Points on a hilly landscape, in no order, each with its height.
A ball rolls from a point to whichever of its 5 nearest points has the largest drop for the distance, and stops where none of them is lower. Distance is the straight distance between rows; heights are no part of it.
<721>: [116 129 138 161 143 141 126 133  86 167 177  82]  (h 184)
<131>: [140 131 128  86 106  85 130 111 154 111 110 146]  (h 320)
<192>: [125 131 123 146 132 122 132 118 120 117 106 104]  (h 313)
<542>: [117 115 136 168 147 152 132 151  86 199 203  88]  (h 577)
<224>: [111 113 147 134 140 148 100 132 111 169 202 103]  (h 578)
<645>: [148 145  96  72 105  91 171 159 122 115  70 187]  (h 242)
<119>: [127 125 134 163 145 153 105 126 115 135 142 100]  (h 363)
<692>: [105 109 142 151 150 182  95 129 137 155 189 122]  (h 338)
<608>: [120 135 161  85 115 103 107  94 162 123 136 141]  (h 383)
<60>: [124 148 138 179 156 135 152 152  67 201 187  68]  (h 724)
<534>: [122 131 119 194 175 160 133 146  88 135 134  82]  (h 600)
<533>: [123 121 150 101 118 124 108  97 184 112 130 167]  (h 55)
<393>: [142 137 118  85 102  70 151 126 114 115  91 127]  (h 212)
<352>: [118 121 142 144 135 146 104 120 138 125 144 110]  (h 250)
<127>: [131 141 129 189 159 139 139 142  77 147 141  77]  (h 642)
<46>: [149 139  90  99 100 117 161 157 128 104  60 177]  (h 252)
<124>: [143 120 140  74  92 102 137 119 202 113 115 223]  (h 304)
<456>: [134 125 127 118 111 129 126 119 158 100 102 148]  (h 200)
<296>: [130 143 142 127 129  93 133 118 100 136 135  83]  (h 617)
<491>: [136 124 109 103  99 131 137 131 165  98  76 185]  (h 190)
<101>: [127 137 109 198 176 143 150 142  79 132 114  71]  (h 714)
<718>: [148 142  90 128 130 109 167 136  96 103  58 116]  (h 161)
<442>: [125 127 162  80 112  90 105  84 182 126 151 160]  (h 518)
<308>: [110 113 135 161 150 183  96 135 114 152 184 108]  (h 52)
<618>: [112 110 131 166 151 184  95 125 139 120 151 122]  (h 346)
<168>: [154 143 103  79  96 108 159 148 145 107  74 204]  (h 213)
<739>: [107 112 158 131 133 154  89 119 124 156 196 119]  (h 510)
<619>: [132 131 134 107 111  99 135 115 135 116 109 124]  (h 266)
<256>: [113 116 142 137 136 168  89 109 173 108 142 144]  (h 82)
<268>: [146 130 130  82  89 118 135 141 213 109 102 252]  (h 384)
<548>: [144 142 137  56  94  60 150 118 140 123 107 158]  (h 468)
<703>: [142 134  92 121 120 115 160 139 126  94  63 148]  (h 331)
<330>: [137 135  94 164 148 124 164 139  99 109  75  98]  (h 685)
<475>: [143 126 104 144 134 128 147 132 113  97  87 116]  (h 471)
<680>: [107 118 146 148 142 169  91 133 115 168 200 101]  (h 480)
<222>: [141 124 101 124 121 132 144 132 144 100  72 155]  (h 243)
<635>: [130 145 136 143 135  95 150 119  84 137 115  76]  (h 592)
<123>: [110 114 129 142 137 165 105 113 167  94 120 149]  (h 135)
<65>: [155 159  87  83 104 113 173 179  99  98  53 200]  (h 210)
<463>: [109 101 149 136 128 167 105 141 110 198 223 106]  (h 766)
<220>: [127 121 108 164 153 157 125 134 128 102 100 110]  (h 318)
<63>: [119 115 139 129 132 148 101 108 157 115 146 126]  (h 162)
<651>: [122 124 121 187 160 154 125 138 110 128 138  93]  (h 485)
<404>: [136 131 141  67  99  78 139 108 173 112 108 178]  (h 375)
<570>: [132 147 135 171 153 112 147 136  67 161 138  54]  (h 231)
<440>: [143 139 118 156 146 108 147 129  90 116  98  76]  (h 591)
<391>: [103 121 152 129 132 148  90 110 145 131 167 127]  (h 199)
<37>: [140 128 115 114 112 104 147 132 136  99  89 139]  (h 239)
<334>: [128 130 144  98 118 111 119 108 146 111 127 133]  (h 222)
<249>: [136 132 119  80 100 110 146 126 178 107  94 194]  (h 202)
<639>: [112  99 138 148 142 180 102 150 109 192 225 109]  (h 790)
<661>: [141 140  88 111 110  98 164 146 108 103  68 139]  (h 359)
<163>: [145 140 120  96 117  62 162 128  94 120  95 110]  (h 319)
<469>: [120 121 132 180 161 174 115 144 100 160 170  93]  (h 405)
<40>: [116 136 154 144 132 124 123 131  92 170 166  76]  (h 482)
<45>: [146 140 105 108 114  78 156 128 101 114  86 104]  (h 347)
<543>: [121 135 156 128 135 124 107 113 117 149 178  96]  (h 511)
<204>: [107 109 128 172 159 194  89 133 141 130 170 126]  (h 328)
<228>: [127 124 119 155 133 155 122 121 150 102 103 131]  (h 192)
<528>: [127 116 124 117 106 145 129 112 185  97  94 184]  (h 170)
<468>: [119 118 136 111 113 142 105 107 188 101 121 168]  (h 136)
<658>: [150 149 119  63  90  57 155 129 117 122  89 161]  (h 348)
<94>: [109 115 163 102 120 124  83 100 152 146 180 121]  (h 478)
<725>: [115 122 140 154 145 157 107 143  95 180 194  98]  (h 152)

For each start below, name the point where the ball stops.
<619>: <533>
<645>: <533>
<739>: <256>
<222>: <533>
<220>: <256>
<46>: <533>
